Points on a hilly landscape, in no order, each with its height.
From any point a ball takes the steepest step (drop divided by distance) to one of its 2 nearest points. It stops when none of these is lower. Distance is the straight distance between rows; heights are no part of it.
J815 h=578: [-44  22 -26 -28 -26  14  15 -26  20  44   0  -1  -9  27  22  41   3 -17
 -13   4  -4   6   4  26  -2 -31   5 -29   9 -33  12  -6   5  13  22  -4
 -34  16]
J720 h=634: [-28 -55  -2 -37 -26  -6  51 -39  -7  19  12   2  17   6   9  66  59  13
 -13  38 -32  44  41  11   7 -36  13   8 -35  -4  45  -1  15 -30   2 -22
   4  51]
J437 h=399: [  0 -16 -21  -5  53  -5 -12   1  14  -3  11  -3  -7  -9 -39 -34 -17  20
  19  -4  25  10 -15 -22  11  -1  -1   6   6  45 -26  -3 -37   9 -51 -30
  38 -29]
J7 h=328: [-24   4 -10 -10 -15  -5  35   2  -8   1  25 -13  -2 -21  -9  45  30  14
 -40   6  12   1  42  -8 -13 -26   8 -25 -18 -19  19  17  20 -20  -4 -11
  28  34]
J620 h=615: [ -9 -44   5 -12 -45  -4  33 -63 -13  27 -14   5  32  35  -6  71  42   2
  10  34 -40  24  20   8  16 -31  12  12 -17  24  30  -8  16 -15  18 -11
   7  50]
J788 h=229: [ 24 -13  -1  -4  45  -8   6  60   2 -22  11   6  14 -25   5 -54  -9  16
  -5  -7   9   5   8 -29   5  12  10  16 -15  -5 -15 -25  -4  -7 -19  -3
  -5 -21]
J149 h=473: [  4 -20  28  17 -11   8  34 -38  14   9  17  -3  11  -9 -46  56  11  28
  24   3  -5   2  -3 -13  17  -9  -1 -16   9  37  -5   3  -8 -15 -33   6
  47 -12]
J78 h=237: [  3  18  -2   0  15  -5  12  30   2 -20   8 -12   1 -27  -6  -6 -10  -3
 -17  -5  13 -17  -5 -25 -11  18  13 -13  16 -29 -10 -12   3 -12  -5  13
   2 -16]
J629 h=374: [ 15 -15  25   4 -10  -7  20  44   8  -8 -10  24  10   5  52 -25  11 -16
  13  15 -15  15  -1   0  15  12   5  17 -32 -31   7 -17  28   1  25  21
 -59  -7]
J62 h=378: [ -6   7 -33  -3  31  -2  -8  -6   8  -7   2  -4 -10  -9 -30 -19 -25  -3
  20  -7  28 -12 -24 -12   5   7  -4  -2  19  20 -29 -15 -34   9 -25 -10
  18 -25]
J617 h=209: [ -9   3 -15  -7  14  -3  16 -27  15   9  21 -20  -8 -12 -56  17  -8  27
   2 -10  29  -9   0 -22   4  -5  -3 -21  14  26 -11   2 -25  -2 -39 -24
  55 -17]
J63 h=261: [ 34  12  19  45  11   7   0  17 -21 -41   3 -11  14 -22 -24 -30   5  -1
  19 -27  -9  10   4 -11  -8  21   4  23   3  35 -22  -7  -2  12  -6  15
  49 -12]
J363 h=376: [ -7 -11  -7  -8  -4  10   9 -30  15  33  -3   8   7  20   3  11  -2   6
  16   8   1   6 -25   6  28 -18   1  -6   3   9  -6 -21 -19   4  -3  10
 -27  -5]
J213 h=555: [-14  26 -15 -11  14 -11 -10   5  14 -33   5 -18 -34 -33 -13 -22 -37 -22
 -16  -1  11 -43 -40  -9 -22  41   6 -13  55 -45 -15 -15  -9  -6   0  -2
   2 -43]
J554 h=446: [  1  -6  -6 -19  26  -6 -15  24  27  18   4   9 -11   6   7 -42 -18  -2
   7   4  15  -2 -29 -11   7   3   1  -1  -7 -12   2 -28 -16   6 -20   0
 -29 -30]
J277 h=601: [-40  27 -22 -30 -21  -4  19  -2  16  28   6  -5 -10  -2  28  43  13 -22
 -25   5  12  -2  10  12 -19 -28  20 -30  12 -55  18  -4  24   5  16   0
 -23  15]
J875 h=397: [ 25 -10  29  25  -6   0   2  37  -8 -15 -12  15   7  13  28 -37  -5 -18
  29   7 -12  19 -15   1  17  18   2  29 -26  -3 -11 -24  15   3  17  23
 -40 -17]
J925 h=259: [  4   6  -6  17  13   3  11  -5 -17 -40  20 -31 -11 -20 -59  -6  -6  15
  -2 -13  13 -10  18 -12  -2  20  -5  -6   7  31 -27  22 -14   5 -26 -24
  67 -14]
J985 h=338: [-20  19 -27  -7   4   6   0  -7  11   6   1  -2 -10   4  -7  -4 -25 -15
  13  -8  24 -13 -27   1  10   2  -2 -14  14  -8 -17  -6 -23  13  -6   4
 -10 -14]
J471 h=668: [-30   0 -17 -39  15 -16  35  36 -10 -12  30 -14  -6 -22  15   7  32  29
 -63  10  20   3  64 -14  -7 -21   1 -25 -37 -29  35  32  10 -18 -11 -31
  18  32]
J711 h=472: [ 26 -35   5   7 -25   8 -17 -38 -12  19 -21  21  16  60  17   0  -5 -11
  26  11 -16  -1 -28  41  40   2 -16  30   2  39 -26   2 -31 -14  33  18
 -46   4]
J173 h=474: [-11 -10 -22 -20   0  20 -23 -51  24  61  -6   7  -4  44   0 -14 -15   7
  13  -6 -19   0 -46  32  15 -21 -24 -13  34  23   7 -21 -46  11 -19  12
 -44 -22]
J494 h=423: [ -7 -11  -6 -16  -5  19 -13 -26  18  37  -5  14  -7  45  12 -14 -21 -10
  15  -2  -7  -6 -38  36  26  -8 -19  -8  10   8 -13 -10 -32   8   8  10
 -57  -9]
J196 h=524: [ 21 -39  28  12  -9  -9  39 -19  -6   0  -7  11  41   4  11  31  41  22
   9  24 -28  27   9 -16  21 -17  20  17 -25  19  16 -14  19 -21  -3  19
  -1  11]
J454 h=372: [-18  17 -33 -36  17 -13 -39  15  35  40   3   2 -19  -9  -2 -35 -23 -11
 -37   3  19 -14 -32 -13 -23   5   3 -10  17 -35  27 -22 -11  15 -30 -10
 -18 -41]
J769 h=660: [-18  19 -36 -37  27 -22  -2  33  14   5  13  -9  -2 -35  10  -8  -3  28
 -61   5  25 -23  17 -27 -21  -3  11 -21  -5 -51  19   8   6  -7 -22 -21
  -6  -1]
J129 h=489: [ -9 -16 -14 -33  12  -7 -14  18  25  39  -8  35   3  35  32 -35 -12   9
  -1   1  -3  12  -6  16  17  -7  -7   6 -36 -12   9 -17  -5  16   0  -4
 -67  -3]
J588 h=498: [ 27 -49   0   1   8  -1   8 -31  -8  19 -19  21  29  46   8   0   7  23
  19  17 -15  19  -2   9  52 -12  -7  32 -31  50 -17   0 -23 -11   3 -14
 -24   6]
J220 h=429: [ -7 -20  -8  10  19   7   4 -41   5   6  11  -9 -13  14 -52  13  -7  21
  30   0  18  11  -2   0  35 -10 -17  -4 -10  59 -29  13 -39  10 -41 -26
  40 -14]
J686 h=265: [-40  20 -33 -42  -2  -8  16 -14  22  51  23 -14   1 -19  10  41  21  13
 -49   2  16   1  22  -2 -10 -42  10 -34   0 -32  31  -5   5  -7 -16 -22
   4  21]
J90 h=432: [ 29 -17   3  26 -27  12 -54 -23 -25 -10 -23  14   3  53  25  -1  -3 -10
  32  -4 -10  15   7  38   9  -7 -28  60 -22  45 -32  39  -8   0  44  11
 -23  23]
J411 h=204: [ 23  -4  52  35 -24   9  12 -19  -2  -7   2 -12  27 -32 -24  25  35  12
  13 -14 -28   7   2 -13 -22 -11   8  -6  12  29  19  -7  20 -13  -6  39
  45  18]
J869 h=257: [-18   8 -23 -14  10   4   6 -27  22  30  11  -8  -8  -3 -27  18 -11  11
   1  -8  26  -4 -13 -13   6 -18   3 -25  13   7  -4  -9 -24   4 -27  -3
  17 -14]
J83 h=475: [ -4   0   6 -18  19  -6 -17  38  23   5   9  16 -34  10  12 -49 -39 -33
  17   1  14  -6 -47  12   9  26 -11   1  10 -19 -14 -19  -7  14   4 -10
 -40 -28]
J791 h=148: [  9   2  36  39 -45   5  -1 -45  -6  -2 -14 -12  15  -6 -25  31  21   5
  40  -6 -18  10  -1  -4 -11 -17  -3   7   0  45  17   4  10   3  -1  30
  35  21]
J757 h=548: [-33   4 -24 -32  -9   8   6 -14  24  47  -9  14  -2  38  28   9   3  -5
  -8   2  -5  10  -3  26  13 -31  -6 -14  -3 -24  17 -10  -3  11  11   0
 -52  11]
J375 h=425: [-12  42  29  19 -33  -6 -12   6   2 -16 -18 -15   8 -16   9  11  20 -22
  -2 -19  -3  -1   7  -7 -41  -6   5 -14   5 -20  23  14  37  15  23  27
  14  26]
J901 h=305: [ 25 -11  -2  35  37   4  -1  20 -22 -32   9  -7   0   3 -14 -34  -1   7
  30  -9   7  21   7  -4  19   8  -7  32 -17  53 -46  -1  -9  13 -15 -20
  39 -16]
J893 h=523: [-13  -2 -26 -26   0  11 -19 -41  29  88  -8   3   5  45   9 -14   5   8
 -18   1 -33   7 -29  26   2 -31 -20 -18  19   8  39 -28 -21  10 -29   8
 -44 -19]
J563 h=194: [ 41  12  31  22  18   9  -4  55 -17 -48   1   0  16 -37   4 -47  -3 -15
 -17 -19 -23  -9  -6  -9 -22  43  18  10  25 -22  -8 -24  11  -7   9  24
  11 -16]
J668 h=508: [ 30 -50   7   1   1 -11  24 -25  -8   8 -28  24  47  36  19   9  23  18
  15  28 -28  15   8  -7  52  -9   3  36 -38  34   0  -8  -4 -15   4  -7
 -26  14]
J185 h=606: [ -1 -34  19   6 -46  -7  21 -53 -11  12 -21   3  37  14   5  56  50  -3
  15  30 -37  24   9  -3   1 -23  15  17 -18  21  34  -4  29 -13  20   6
   3  47]
J193 h=492: [ -8  55  37  15 -21  -8 -32   0  -1 -35 -27 -12  10 -16  13 -19   6  -4
  15 -46  -9   5  21  -6 -46  -6   1   0   1 -12  23  34  25  32  34   4
  25  38]
J994 h=301: [-41  10 -33 -31 -17   0  32  -6   7  22  23 -12   1 -11   0  52  20  12
 -33   5  14   7  39  -1  -5 -41   6 -26 -13 -28  23  10  15  -3   2 -20
  10  36]
J488 h=375: [ 13  42  13  28  14  -8 -28  47 -22 -51 -15  -7  -3  -7  11 -45 -26 -22
  14 -33  -5   1  -7  15 -22  49   1  23  13 -13 -17   8  16  27  18   0
  11 -17]
J536 h=576: [-23 -18 -13 -27 -26   4  26 -21   7  34 -15  18  16  34  36  28  26  -8
  -4  22 -21  17   2  18  15 -24   9  -9 -16 -21  18 -23   9  -4  22   8
 -53  19]
J403 h=626: [-13 -50 -11 -40 -12 -12  47 -55   3  41  -8  18  39  26  11  58  52  16
  -6  29 -41  28  17   9  26 -33  17   6 -20  12  40 -13   5 -26  -1 -28
 -14  38]
J252 h=463: [  7 -31  20   0  15   0  28 -33  22  16  14  -6   9   3 -38  35  11  40
  15   4   5  16  -3 -16  30 -20   0  -9  -8  36  -3  -3 -18 -10 -43 -16
  36 -14]
J755 h=413: [ -8 -16 -23  -5  35   3 -17 -23  17  20  10   0  -7  18 -39 -14 -12  23
  21  -4  19  15 -12  -7  22 -14 -17   1  -5  53 -17   2 -42  20 -53 -30
  26 -20]
J30 h=438: [ 14 -19  14   1   8  -4 -24  37   7   3   0  29 -22  35  32 -43 -34 -18
  33   1   7  10 -20  31  22  24 -12  21 -17  -5 -24  -5   4  12  27  -2
 -59 -11]
J991 h=236: [-10   5   9  26 -59  12  -4 -61  -7  13 -14  -8  -1  10 -29  49  11  -5
  34   0 -11   9  10   7  -5 -29 -14   2  -9  39  18  20   5  12   9  12
  29  33]
J423 h=274: [-14  26 -21  -9  18 -10  -9  27   4 -21  -4  -6 -23   2  -1 -25 -33 -16
  10  -9  28 -17 -15   0  -3  26   3  -5  13 -23 -23   2  -6  14   3 -12
  -5 -22]
J990 h=677: [ 29  -8  27  16  23  18  30  13 -24   6  24  -2  -3 -58 -24  37  33  24
 -46  11 -16 -28  31 -15 -23  -1  13 -40  29 -12  15   7  29 -49 -23   8
  46  29]
J725 h=177: [ -3  -9  -1 -16  21 -13  15 -18  15  16  34 -20 -13 -30 -57  25   3  43
 -32   1  24 -21  17 -27  -5 -12   0 -37  19  10   5  17 -18 -28 -50 -30
  60 -14]
J326 h=654: [-10  11 -24 -41  27 -25 -15  37  25  16  12  -3  -5 -38  19 -23  -6  15
 -53   1  21 -26  -3 -24 -23   4   8 -18   7 -54  25 -13   8 -10 -19 -11
 -21 -24]
J177 h=210: [ -9   5  -6 -15  10  -3  14  -1  14  32  28 -10  -5 -47   6  31  20   8
 -38   8  14 -22  -2 -20 -15 -19  22 -37  26 -33  12 -21  11 -30 -12   8
   3  -3]
J245 h=433: [ -5 -15 -17  -4 -17  11  -4 -16  -9   5 -13  14  11  45  12  15  -6   6
   6  12   5  16  28  12  30 -22 -10  21 -38  13  -9  20  -6  14  18  -6
 -18  25]
J243 h=263: [ 30 -15  29  37 -24  11 -26  -5 -18 -15 -13  15 -11  20  19 -25 -11 -37
  54   9 -18   5 -50  26  20  25 -22  34   3  35 -25  -4 -15   4  19  34
 -35 -14]
J877 h=679: [ 34  11  37  26   5  20   8  13 -30  -8   5 -12   6 -64 -21  15  29  19
 -48  -8 -28 -30  28 -15 -49   8   5 -40  33 -10  26   8  28 -26  -8  21
  50  43]
J936 h=366: [ -4  40 -11  28  -7   5 -36  12 -23 -29 -12  -3 -17  15   0 -12 -19 -20
  34 -20  16   6   8  15 -11  15 -14  22  -6  22 -31  40   3  31  18   3
  14   3]
J163 h=287: [ 12 -14  30  23 -13  13  -3   0  -4  -9  -2  14 -18  18  15 -25 -18 -39
  47  14 -14  -2 -57  18  26  23 -17  14   6  16 -21 -27 -12   7  12  30
 -34 -26]
J370 h=341: [-26  18 -15  -3 -18  -1  15   9  -5 -17  12 -15  -2   0 -17  27   6   5
 -26   2  23   8  46  -8  -9 -16  -1 -10 -29 -11   8  29  15  12   7 -12
  28  30]
J756 h=339: [ 10 -27  14   2   0  -2  16 -30  19  24  -9  16   3  16   8  -2   0  -6
  27  16 -12  -3 -53  -3  37  -2   3   2  10  14  -2 -41 -26  -6  -5  18
 -36 -26]
J483 h=159: [ 15 -20  15 -10  37  -5  12 -17  18  25  32  -9  -9 -42 -48  34   4  48
 -30   5  11 -31  12 -34 -12 -12   7 -41  38  -4   6   8 -12 -41 -54 -17
  59 -17]
J223 h=289: [-16  35 -13  10   5   3 -36  29  -8 -16 -10   7 -26  33  12 -14 -40 -22
  28 -11  27   3   0  31  -1  25  -9  13  -5  -1 -34  36   0  23  27  -3
 -18  -2]
J543 h=575: [ -5  33 -13   1  11  -9 -10  26  -6 -56  -7 -20 -21 -29 -10 -25 -38 -16
 -15 -11   4 -36 -21  -4 -26  55   7  -7  44 -44 -16   1   7   4   8  -6
   1 -32]
J635 h=500: [  8  57  34  28  -3 -11 -46  19 -11 -39 -25   3  -3   6  25 -37 -10  -8
  21 -42  -5  18  20   6 -40   7 -11  29  -9  -1   5  37  25  42  38  -2
  12  20]
J630 h=401: [  0  -8  -7   4  -5   6   7 -16   4  14  -7   6  11  27   1  11  -8   5
  21   4   6  12  -6  12  25 -16  -5   5 -22  21 -16  -7 -12  10   2   9
 -17   4]
J308 h=593: [-14 -21   2  -6 -43   1  24 -34  -5  22 -19   9  25  16  24  49  37 -17
   5  29 -27  22   6   9   2 -24  17   6 -16  -3  25 -16  22  -5  27  19
 -27  38]
J215 h=251: [ 15   1  -7  -8  33 -12   1  66   2 -25   8   5   9  -7  13 -47 -13  10
  -4  -6  16   4  17 -13   5  17   8  12 -31 -23 -17  -6   8  11  -4 -16
 -11 -16]
J322 h=334: [  5  28 -10  17  22  -5 -17  50 -15 -40  -8  -4  -8  -3   1 -35 -31 -18
  15 -20  11  -3  -1   5  -6  37   6  13   3 -10 -29   5  12  21  10  -5
   2 -17]
J52 h=518: [  5 -45   6 -12  -1  -6  39 -20   3  19  -7  16  37  10  15  28  34  33
   2  30 -25  29   8 -11  35 -21  12  14 -37  17  14 -12   6 -23  -5  -5
 -14  15]
J348 h=324: [ -6  -1  -4 -34  21 -17  14  62  19   6   8  15   3 -19  43 -25  -1   9
 -26   0  10  -1  12 -16  -8   4  17  -7 -24 -49  19  -9  14  -8   1  -3
 -38 -13]
J609 h=454: [ 18 -24  -4  13 -25  13 -42 -16 -16   3 -14  19  -2  52  23  -3 -15 -16
  29  -2  -8   4 -10  48  24   4 -22  33 -10  32 -40  22 -20  -2  41  18
 -44   5]
J165 h=332: [  0 -29   4   7 -56   7 -16 -61 -22  11 -32  10  21  46   6  40  19  -9
  17  13 -26  17  26  10   5 -30 -14  29 -22  33  22  25  12   4  36   0
  -5  51]
J876 h=293: [ -2  23 -16  23   8   5  -1   3 -20 -43   9 -21  -5  -2 -35 -10  -9   6
   5 -14  20  -2  20  -7   1  18  -9   4  -8  26 -26  28  -1  21 -14 -17
  51   1]
J279 h=347: [ -7  43 -15  35 -10   7 -24  -8 -23 -33  -7 -20 -12  -2 -28  -2 -13 -13
  29 -24  17   0   9   8  -9  13 -19  15  -4  33 -21  39  -8  26   2  -4
  45  10]
J654 h=627: [ 13  35 -11  33  13   4 -29   7 -37 -55  -9 -24  -9 -30 -34 -34  -7  -6
  16 -42  -7  -5   8   8 -26  42  -7  17  19  32 -27  23  -5  28  -4 -13
  64 -10]
J136 h=607: [ -2  44 -18  26   7   2 -25  10 -28 -62 -15 -24  -9 -33 -24 -17 -30 -13
   9 -33  -3 -29 -13   7 -39  58   2   5  37   0 -19  20  -3  21   4   4
  33 -21]
J511 h=227: [ 36  -3  42  36   5  16  19   5  -8 -11   9 -10  21 -40 -21  15  20   7
  -1 -10 -22 -11  -2 -25 -22  11  15 -16  34  15   6 -15  11 -25 -11  46
  42  -2]
J702 h=292: [ 25 -11  28  38 -35   6 -26 -29 -16  -8 -32  11   9  27  26  -6   4 -24
  45   5 -23   4 -31  22  15   2 -20  36  -3  38  -8   1  -3   3  26  35
 -33   4]
J854 h=312: [-24  23 -40 -28  18  -2 -25 -19  27  43   5  -7 -17  -1 -22 -10 -18   1
 -19 -11  22 -15 -32  -7  -8  -9  -2 -20  26  -9  12 -16 -29  18 -31  -9
   4 -27]
J393 h=415: [ 23 -12   4  12  11   1 -11  33  -6 -12  -9  16  -7  21  17 -33 -20 -13
  37   0   4  13 -13  13  21  12  -6  26 -25  11 -36  -9  -3  10   8   2
 -34 -12]
J928 h=632: [-20  33   0 -24  -2 -13   7  17  16   8  13 -12 -23 -32  26   3  -7 -20
 -45  10  13 -35 -18  -6 -23  13  16 -38  36 -73   7  -6  25 -12  10   2
 -23 -26]
J260 h=644: [  6   3   6 -21  19 -14   4  36  16   4  17   1 -15 -42  28 -24  -7  -6
 -42   8   9 -34 -19 -26 -16  18  15 -27  30 -62  11 -24  14 -27   0   5
 -22 -31]
J486 h=349: [-16  12   1   7 -42  11  20 -31   2  16  -7  -6   5   0  -5  47  12 -14
   5  -2   1   3  -4   5  -4 -18   9 -16   5   2  11 -10  11  -1   7  22
   6  16]
J528 h=331: [  8 -14  24  20 -57   8 -30 -44 -14   7 -34  17   9  48  25  13   1 -32
  29   3 -25   3 -23  32   6  -8 -20  21   6  19   5  16  -4   3  43  30
 -44  22]
J675 h=643: [-29 -44 -11 -28 -35   0  37 -27 -15  10  -3   6  21  13  27  63  52  -5
  -6  35 -31  40  42   7  -7 -29  13  18 -39 -17  43  -1  25 -12  22 -14
 -14  61]
J591 h=497: [ -4   4   5 -11  17  -5 -15  31  14 -22   7  13 -42  -4  -2 -51 -43 -38
  27   8   7 -14 -56   6   7  38 -12   3  29 -18 -23 -16 -12   8   5  -8
 -20 -41]
J155 h=302: [-24  24 -25  -6  -2  -2  11   6   0  -9   8 -12  -5   2 -13  12  -8   0
 -15  -8  28  -2  25 -12   3 -10  -2 -15 -18 -11  -4  16   4  13   0 -13
  15   9]
J229 h=673: [ -5   6   0   0   2   1  24  16 -28 -33  26 -26  -6 -38 -27  19  19  31
 -70   5   3 -26  62  -6 -24   3  -1 -39  -7 -19  21  34  25 -27 -10 -22
  43  36]
J418 h=310: [ 13 -19  32  11  -7  12  10  -8  12   6  -1   8 -12   6  10 -14  -7 -31
  37  19 -11  -3 -61   2  30  14  -5   5  18  12 -12 -38 -18  -3   3  30
 -31 -39]
J732 h=262: [ -6  13 -12  -7  17  -5  17  17   6  -9  12 -13   4 -19  -9   1  -6  13
 -20  -3  24  -8   8 -21  -2  -5  12 -12  -3 -16  -6   0  -5  -7 -10  -8
  13  -5]
J415 h=239: [ 37  -1  35  41   4  16  11   3 -12 -26   7 -11  18 -36 -30  -3  14   0
  10 -23 -17  -1  -4 -18 -21  22  10   1  27  26  -9 -11  -3 -11 -13  40
  47 -13]
J341 h=390: [-17  32  10  12 -41   2  10  -2   0  -5  -4 -18   4 -16   5  33  16 -21
  -7  -2   0  -5   4 -10 -28 -12  12 -17   9 -20  18   3  32   4  14  26
   9  22]
J457 h=303: [-14   3  -1  18 -45  20   5 -49  -2  14 -14  -1   4  18 -17  44   3 -11
  29   1  -3   3 -11  14  11 -19  -7   2   4  35   1   6 -12  10  15  25
   4  15]
J882 h=290: [  9   7  11 -14  28 -19   7  76  16 -15   5  13  -8 -13  31 -47 -17  -8
  -8  -1   8  -9  -4  -7  -2  31  14   2 -14 -55   3 -17  17   2  11  -7
 -36 -22]
J154 h=176: [-26  37 -25 -13  20  -6 -32  25  -4 -14  -4   1 -38  23   0 -22 -51 -24
  18 -11  32 -17 -23  30  -3  37  -4  -4  22 -13 -33  24 -12  21  14 -22
 -12 -19]
J917 h=519: [-22   0 -11 -30  -2   1   2  12  25  38  -9  26  -8  35  37 -14  -5  -5
 -11   2   1  13  -7  18  10 -16   0  -9 -20 -33  17  -9   5  16  15  -3
 -62  -1]
J340 h=431: [ 16  58  44  28   8 -15 -42  35 -18 -46 -30  -4  -1 -13  26 -57 -15 -16
  19 -50 -15   8  -5  13 -39  35  -5  20  14 -10   1  15  20  39  31   0
  11   0]
J913 h=384: [ 23 -11  10  25 -31   7 -59 -35 -24 -17 -27   8  -2  56  27  -4   6   2
  26  -6 -10  29  33  11  -8 -27 -35  59 -36  37  -5  48   3  17  50  -6
  -3  41]
J820 h=175: [ 21  -4  13  -2  26   4  19 -17   6  18  27 -10  -8 -52 -31  39  12  24
 -29  10   6 -42   5 -33 -19   0  19 -41  52 -11   3 -13  -1 -47 -29   6
  39  -9]
J351 h=447: [ -3 -28   1   8  -1   9  17 -56   9  22   2   1   7  26 -42  38  -4  29
  30   5   3  17  -4   5  37 -13 -14   0  -8  58 -14   9 -33   3 -35 -22
  31  -7]
J207 h=664: [-18  11 -25 -39  19 -15  20  40   7  -5  18  -6   4 -28  17  -5  11  30
 -58   4  30  -5  42 -21  -8 -13   5 -22 -26 -36  23  22   8 -10 -18 -22
   2  18]
J256 h=213: [ 33  -5   2   6  50   4   6  57 -11 -47   9  -1  10 -34  -9 -49 -15   5
 -20 -13  -5 -16   9 -17 -12  34  19  12  23 -15 -21 -27  -7 -15  -8  -2
  14 -26]
J117 h=233: [-21   2 -15 -30  11  -8  12 -15  20  49  28 -11   1 -41  -3  32  24  22
 -44   9  16 -11   5 -13 -13 -34  18 -40  16 -24  25  -7   4 -27 -28 -10
  13   4]
J330 h=430: [ -1 -11 -17 -25  27 -11 -15  16  32  39   6  15   5  -3   9 -35  -4   7
 -10  10   9   8 -26 -15  -3 -11   7   2 -10 -11  23 -37 -13   3 -37   4
 -29 -32]
J267 h=333: [  8 -24   9  11 -34  10 -55 -32 -27 -12 -24   8  -6  66  20  12   7   2
   5   4  -9  33  53   6   0 -24 -38  57 -46  30  11  57   4  14  51 -15
   0  44]
J773 h=617: [-37  36  -1 -16 -16  -9  12  13  14  17   8  -9 -12 -15  28  27   1 -30
 -29   5  14 -15  -4   5 -17   0  14 -36  19 -64  12  -1  30  -2  21   2
 -21  -1]
J484 h=191: [ 14  -2   9  -5  24   1  21   8   3  10  23  -4   0 -48   0  20  15  11
 -33  13   8 -28   5 -34 -12  -7  23 -33  31 -31   5 -16   7 -37 -17  13
  14  -9]
J191 h=346: [  2  -9   5 -22   8 -11  29  58  15   4   3  21  11  -9  52 -18  13   9
  -9  12   2  17  12  -8   5   4  12   5 -36 -42  20 -14  22 -13  11   9
 -45  -1]
J716 h=525: [ -6  13  -1 -27  11  -6  -7  14  25 -14  18   6 -49 -21   0 -44 -40 -42
   6  11   3 -34 -59  -2  -5  33  -7  -8  50 -34  -8 -24 -18   5  -1 -11
  -9 -52]
J293 h=379: [ -2 -12  16  19 -63   5 -21 -60 -14  10 -43  11  18  37  17  32  21 -22
  31   9 -31   9   0  20  -2 -30  -6  16  -5  28  21  16   7   2  41  24
 -16  44]
J366 h=592: [  3  25 -20  18  19  -3 -12  17 -19 -67  -8 -26 -11 -41 -32 -22 -31  -1
 -15 -24  -3 -33 -10  -2 -35  50   8   1  50 -16 -27   0  -2   2  -3  -2
  32 -30]
J594 h=670: [-21   1  -2 -18   8  -6  38  32 -24 -30  30 -20 -10 -29  -5   3  33  25
 -69  10  11 -10  78 -11  -6 -11   3 -26 -32 -24  32  42  12 -27  -6 -31
  34  31]
J40 h=330: [ 26 -10 -16  18  43   1 -16  42 -16 -27  10  12  -9   9   7 -51 -20   2
  35  -6  12  19  -1   7  24  13  -4  34 -20  37 -50 -12  -3  15  -6 -19
   1 -22]
J510 h=404: [ -3  -2 -29 -30  19 -15 -43  33  31  50   5  11 -11  -6   4 -46 -18  -7
 -41  11  11   0 -31 -10 -26  10   1   3  -1 -26  45 -30  -8  15 -43  -3
 -21 -46]
J182 h=461: [  4 -17   2 -18  11  -4 -22  31  16  19  -3  33 -12  41  35 -39 -28  -2
  17   0  10  11  -6  32  22  10 -11  14 -30 -14 -14  -4  -2  15  19  -7
 -67  -9]
J683 h=171: [ 26  25  28  26   3   5  -7  39 -18 -40  -8 -13  17 -37   0 -25   1 -11
 -16 -26 -19 -16   0  -9 -29  31  11   1  27 -18   4 -11  15   3  11  28
  20  -5]
J242 h=486: [ 22 -42  -6   4  -4   3 -14 -29  -5  20 -22  24  24  52  13  -9  -4   8
  28  11 -11   5 -18  23  51  -6  -9  30 -17  38 -27  -9 -24 -12  11   2
 -44   2]
J22 h=242: [-12 -27  -9  -2 -40  14 -22 -35 -22   1 -17  10   7  61  17  29   4  -3
  -4  17 -13  27  53  12  13 -28 -26  31 -42  17  11  36   1  13  41 -14
  -6  46]
J33 h=206: [  6  29   8  21  -4   2   3  24  -9 -28  -1 -14   8 -29  -3  -5  -2 -14
 -16 -12  -3 -17  -1 -15 -23  19  10  -8  17 -23   3  -4  18  -3   6  23
  11  -6]
J900 h=282: [ 37 -10  19  52  18  10  -4   1 -20 -31  -1 -12  11 -14 -18 -22   7   0
  45 -17 -13  25  -5  -5  13  13  -8  36   1  58 -33 -12  -8  14 -16   8
  45 -19]
J109 h=676: [ 13  -3  19   7   6  10  36  10 -35  -2  26 -16 -16 -49 -33  33  28  33
 -58  13 -11 -27  53  -3 -28  -6   4 -44  13 -14  26  29  28 -49 -22 -16
  50  41]
J428 h=238: [  3  -2   2  15  11   5  19 -19  -3 -14  21 -18  -7 -20 -61  13  -6  17
  10 -11  18  -3  10 -19   8   8  -4 -10   9  33 -26   9 -23  -3 -35 -13
  67 -18]

For each start below, name the point where the ball stops.
J994 => J483
J609 => J22
J630 => J243
J340 => J154
J52 => J22
J900 => J791
J893 => J243
J437 => J154
J196 => J22
J594 => J683
J486 => J791
J788 => J683
J149 => J154
J252 => J154
J260 => J683

Call two points neighbours if one is among the 2 nearest of the other. Go from one point of each pair to the other, from neighbour to neighbour, staying as low as possible. Name the highest point that can't be avoided.
J22 / J617 => J757
J617 / J683 => J370
J154 / J483 => J936
J791 / J483 => J393
J22 / J243 => J293
